Points, in no order, along strands that fork and pass close to each other.
Two points are linked if the straight distance between their rows is under 74.1. Some points are linked to none.
Z_813: [ 39  35  13 -24  -1 -13  26 -29   0  21  -2  31 -35 -10  33 -25   0  14
 -13 -17]
Z_269: [-25  41   4 -12  28  28 -20  10 -16   1 -10  12   9  -9  18  29  23 -24
 -22  49]
Z_61: [ 27 -32  16  45  -3  -9 -38 -19  12  10  24 -18  11  13 -26  12  -5   4
  17  -5]
Z_401: [  7  26  -6 -18  -1 -22 -24  13 -17 -17 -19 -34  19  16 -32 -12 -28   0
  -4 -18]
Z_136: [ -3  41  -7  -8  22  -8  -9  -1   0 -23 -28 -31   6   8  19  -6  26 -14
  13 -13]
Z_560: [ 47  15 -17  18   2  -4 -12   9   5  -5  -8 -25   2  35 -52 -26 -68 -11
  15 -22]
Z_958: [ -4 -17  -4  24   2  20  -7  28 -13  41  29  -6  28  -3  -5 -17 -30 -20
  17  25]
Z_749: [ 20   0  -9 -17  -4 -28 -38  -4   8  17 -28   8 -23  12 -10 -21  -8 -12
 -18   3]
Z_997: [ 46   4 -17  39  19  10 -15  12  14  27  11 -16  -3  14 -38 -47 -67  -6
  27 -16]
Z_814: [ -3   7  -6 -24  -9  13  44 -18   8 -22  16 -21  34  36  21  16  16  16
   0 -32]
Z_970: [ -9  19  -8 -20   5  55  57 -10   9 -11   7  16 -12 -22  70  19  24  -3
   4 -11]
Z_249: [  6 -30  24  22  12  -8  15   7  11  27   6  40 -57 -40  11  -8  22  16
   3   9]
Z_501: [ 26   3  13 -26   4  -7  51   3  -3  13  34 -10  10  -9  16 -16 -18  28
  -3 -22]
Z_683: [  6 -16 -13 -45   5 -25  13  16  19   7 -13 -16   0  15 -11 -34 -20  14
 -13 -13]
Z_309: [ 11  22  -9 -40  -3  45   5 -27   7 -19 -20 -17  23 -29  47  -4  26  -6
   1  -9]
Z_209: [  4   0   8  -2  -7  10  55   0 -29   8  22  17 -25 -30  50  14  -2  -3
  25  14]
Z_908: [  0   8 -11 -45   2 -14 -33  24   8  -8  -4 -30  26  -8  -7  15   5  16
 -45   3]
Z_169: [ 10  25 -14 -54  -2  23   7 -18  -5 -10 -34 -12  12 -10  37 -37   1  -6
   9 -16]
Z_805: [-12 -14  15 -19  35  17  39  21  21  -3  17  -1 -16 -17  18  27  25  20
 -22  17]
Z_615: [ 14 -17  22  -5  -1 -22  -8 -19  29 -12 -21   1 -29 -11  -6  14  24   8
 -24   7]
Z_380: [-33 -10   1 -47 -15  -2  15   8 -14 -38 -33 -11  23  -6  -4  -8  15  25
   0 -17]
Z_652: [ 10 -14 -10  -9 -57 -25   8  -2 -13   7 -15  -1  10  23 -19 -24 -45 -15
  -1 -13]
Z_891: [-31 -12   0  29  15 -17  10   2  -3  -1 -21   5 -21  23  -9 -26  29  -8
  35 -11]
Z_114: [-23  -8  16  22  -6 -11 -41  -4 -20 -24 -15   1   4 -10 -31  27  24   4
   1  12]
Z_226: [ -7  -8  11   3  21  11 -45   3  -1  38  -1  22   9  11 -34 -10  -4  -1
 -19  20]
Z_7: [  4 -14 -21 -21 -10 -22 -44  37   4  18   3 -30  23   1 -20   1 -20   1
 -38   9]
Z_360: [  6 -30  37 -17  -4  -5  49  -9 -20   8  22  33 -13  -9 -19   4 -11  33
 -18  12]
Z_853: [ -1  -2  -3  41 -13   0   3 -19 -13  40  32  57 -31  23  24  11  15 -12
   2   4]
Z_742: [  8  12   4  -3  -5  -2  24 -14  -4 -30  14 -43  32  22  20  20   8  -5
  12 -16]
Z_36: [-38  16 -12  13 -12  -3 -52  33 -37 -17  19 -19  24 -19 -11  42  10   1
 -24  26]
Z_291: [ -3  16   6  21   0 -14 -61 -10 -18 -18  -7 -11  13   1 -37  15   8   2
 -15   2]
Z_991: [ -8  11  -8 -11 -11  19  54  -3 -15  -2  12  10  -9  -3  61   6   9 -10
  14   3]
Z_140: [  4   0  26  12  16   3  28  -1  14   2  -5  19 -52 -41  35   7  25  -1
   1  15]
Z_325: [-34 -24  18  35   9  15 -40  -8  -2 -21 -12  26  -9 -19 -28  39  33   2
   2  28]
Z_968: [-40  21 -16  21  -5   3 -74  38 -41   9  15  -9  29  -5 -24   6  -4   0
 -13  12]
Z_486: [ 23  14  18  -6  20 -14  14 -20  -1   5   3  -6  -5  26  -6 -16  -7   2
   2 -13]
Z_357: [-46 -17  -6 -27  23  20  31  40  20 -24  -7 -10  -3  -9  21  32  29   9
  -7  12]
Z_505: [ 45 -22  13  52  -4 -12 -16 -22   7  29  39  -5  -9   1  -6   0 -13   9
  20 -11]
Z_75: [ -1   4 -14 -36  -8  40  35 -27  15 -19  11   0  26  23  24  20  36  17
 -22 -37]
Z_5: [ -3 -17   4  47 -13  13 -25 -24  -8  31  15  30  -5  15   9  -3   6 -14
  29  10]
Z_348: [-23 -35  10  56  -1  18 -30 -15  25  -5   4  33 -27  -1  -8  52  33  -5
   1  22]
Z_760: [ 21  -1  30 -35  -7  -4  56 -15 -13  10  28  32  -7 -25   9  -1  -8  40
 -19  -9]
Z_685: [ 19 -23  -1   6 -12 -27 -45 -16  20   6 -19   1 -20   4 -17  -1   6  -4
 -12   3]
Z_197: [-21   4  19  -3  -7  -1   1 -11 -25 -29  -6   1  18  15 -16  29  14  -1
  -4  10]
Z_381: [ 11  25  -7  -6 -11 -24 -60   3 -22 -19 -15 -26  11  -2 -27   1 -14  -5
 -13  -6]
Z_427: [ 42  16 -13  -6 -25 -22  21 -10  -6  19   3 -10  -6   2  23 -36 -42 -19
  14  -9]
Z_965: [  4  -7 -11  26  -8   2  25  19 -23  40  51   2   4  -7  25 -13 -26 -21
  17  16]
Z_96: [  2  14 -55  24 -36 -17 -34  20 -12   7 -19  -6  18  31 -34 -38 -55 -34
   4 -17]
Z_752: [ -1  -8  28 -20 -12   4  14 -22  38 -44 -28   4 -17 -34  -4  32  37  13
 -27  16]
Z_153: [ 34  26  14  -1   6 -21  22 -33   0  15  -1  23 -32  17   9 -16   3   6
  -6 -21]
Z_623: [ 48  27  -6 -16  -9 -10 -21  -4  -4 -32 -15 -29  14  25 -38 -12 -60  -7
   5 -17]
Z_73: [-11 -24 -30  36 -17  -3 -72  -1  29  20 -13   8  20  19 -33 -32 -22  16
  28 -15]
Z_386: [  4  -7   0  21 -13 -24  21  -9  -7 -15  16 -32  12  29   4  16   9 -13
  24 -15]
Z_447: [ 17  14  26 -19  34  16  37 -16  12 -24 -10 -27  -5 -30  28  -9  22  11
  19 -14]
Z_44: [ -3 -14 -33   8 -55 -30 -25   8  -8  14 -10   6  13  28 -14 -15 -29 -26
  -6  -3]
Z_525: [  5   9   4   7  28  -1 -19   9  -4  19   9 -15   5   1  13   1   9 -23
  -2  27]
Z_796: [-54 -14 -11  12  28   8  -4  41 -21   5   9  -1  14  12  -7  13  20 -13
  14  24]
Z_59: [-29   9  -9 -30   9  56  50 -19  13 -37  14  10  21   8  23  50  31  15
 -24 -16]
Z_934: [  6  -8 -24  27   4  21 -71  10  33  34 -13  10  22   6 -40 -39 -49  14
  25  -8]
Z_790: [ 25 -14   6  -2  29 -20  16  16   5  40  20   5 -23 -15  -3 -37 -12  15
   0  -4]
Z_350: [-26 -27 -10  18  11 -28 -11   2   6   6 -19   1  -9  28 -28 -36  16  -1
  24 -19]
Z_629: [-37  -2 -21   0 -31 -13 -24  34 -30 -13  20 -15  37  15 -11  38   2  -5
 -19  10]
Z_596: [-32 -29 -12  35   0  -5 -48  -2   6  17 -10  19  17  23 -37 -22   3  15
  27 -17]
Z_806: [-19  -4  33 -11  33  30  41 -15  22 -41   1  11 -13 -41 -26  51  21  18
 -17  43]
Z_149: [-15  14  23   3   3   7  37  -9  25 -15 -28  36 -50  -5  38   9  34  -7
  -4  -8]
Z_903: [ 17  -9 -20  27  -6 -29   9   7   4   5  23 -43  11  25   1 -11 -15 -18
  23 -17]
Z_766: [ 31  19 -26 -13 -30 -24  13 -13   0   2 -10  -5   2  41  -5 -32 -49 -19
   4 -23]
Z_70: [ 10 -17  12 -23 -49 -18  26 -14 -20  -5 -24   2   4   7  -1 -24 -26  -1
   9  -8]
Z_29: [ 34  11  12 -23 -19  -4  13  -4 -15  23   3  -5  -2 -21  27 -27 -36 -14
  -3  16]
Z_822: [  5 -13   0  17  -9  -4  37  16 -29  29  38  21 -28 -34  45   4  -3  -6
  21  19]
Z_737: [  6 -27  24  -2  31 -12  -5   6  12  39  -2  25 -38 -13 -16 -31  12  17
 -11   4]
Z_162: [  4 -18   0  21  -1  15 -33  31  -8  33  22 -18  44  -1 -25  -1 -37 -12
  -1  17]
Z_669: [-36 -18 -12 -39  -8  27  40  11   7 -34 -21  -9  12  -7  32   9  30  13
   6 -18]
Z_260: [-39 -17 -23  12  -7   2  -7  35 -24  11  31  -9  31  26   2  25  -2 -19
  -1  26]
Z_980: [ 35  11 -26  35  19 -15  10  13   5  37  23  -2 -13   8 -19 -61 -53 -14
  25 -19]
Z_241: [-19  -7  -8 -23 -31 -26  12   8 -19 -26 -29 -26  17   5   3 -20  -5  -4
  21 -17]
Z_154: [-19   0  21 -16  -7  25  24 -21  34 -60 -19  14 -10 -59 -13  54  26   7
 -21  40]
Z_763: [ 18  -7 -22   3 -12  -6 -49  34   7  34  12 -24  25   6 -18  -2 -37 -15
 -25  12]
Z_778: [-44  31  -7 -23   9  56  31 -18  10 -57  -1  21  22   2   6  70  31   3
 -28   3]
Z_751: [ 22  24  -7 -42   1 -18 -28 -16   4 -11 -47   1 -21  -3  -3 -29 -11  -7
  -7  -2]
Z_954: [ -7 -34   3  48  -7  12 -27 -11  16  16  12  26 -32  -8  16  29  22  -9
  10  23]
Z_940: [ 21  -1 -11  31 -21 -26   1 -10   0  52  33  42 -31  16  17  -9   0  -2
 -10 -11]
Z_141: [-28  -4  10   6  -2 -15  19   2  15 -14 -42  20 -41   7  22 -14  32 -10
  14  -8]
Z_122: [ 47  -7  -4  45 -17 -27  -8 -14   4  38  45  11 -24  -1  15   0  -6  -4
  10 -16]
Z_356: [-59  40   2 -14  12  28   1   4 -10 -58 -11  14  13 -14 -11  58  36  12
 -31  15]
Z_394: [  1  29  26   7  33  11  20 -19  19 -31 -21 -23  -6  -7  25   7  37  -8
  15 -10]
Z_464: [ 19  -6   2 -14  14 -23  48  21   1  23  26  -5 -16 -21  19 -33  -5  25
   9 -15]
Z_836: [ 29  -5  -8  36  17  19 -47   8  20  37   2 -10  16   5 -40 -36 -54   1
  29  -8]
Z_929: [-11 -19  37  -1  37  20  51   3  16 -25  13   5 -24 -36  -1  33  20  25
  -7  18]
Z_648: [ -2   6  33  -8  20  -3  19 -17 -13  -9  -7  -2  12  17 -15  -3   8   6
   3   0]
Z_204: [ 11   5   4 -37  15  50  47 -15  14 -11   1  -3   6 -31  45  -4  25  19
   0 -19]
Z_580: [-35  50  10  -9  21  24  -8 -12  -8 -37 -17  16   8 -24 -13  48  32  -5
 -30  42]
Z_228: [  6  26 -20 -61 -12  -2 -20  -9  -3 -18 -56  -2  -2 -10  17 -33   0   0
  -4 -14]
Z_624: [-44  16   6 -10  38  16 -15  29 -28  -7 -12   9  15   1  -9  19  23  -7
 -13  34]
Z_178: [ 18 -34 -14  35 -17 -21 -28   7  13  13  17 -27  17  25 -30  -8 -26  -7
  17 -16]

A fork is a point with three links, a tip a point with one. Leave the first point through the second and follow the links. Name the first fork or tip that comes.
Z_742 / Z_814 -> Z_968
Z_763 / Z_162 -> Z_204
Z_140 / Z_249 -> Z_360
Z_228 / Z_751 -> Z_652

Follow the links from the first point to the second, and from the first to the third. Name the last point that the two ways share.
Z_381 / Z_940 / Z_486 -> Z_114
Z_751 / Z_394 / Z_965 -> Z_204
Z_96 / Z_929 / Z_29 -> Z_652
Z_486 / Z_980 / Z_903 -> Z_114
Z_806 / Z_136 / Z_822 -> Z_204

A fork is a point with three links. Follow the links from the first point to the second and name the forks in between, in order.
Z_648 / Z_623 -> Z_114
Z_350 / Z_114 -> Z_997
Z_970 / Z_929 -> Z_204
Z_153 / Z_350 -> Z_114 > Z_997
Z_96 / Z_806 -> Z_652
Z_596 / Z_325 -> Z_997 > Z_114
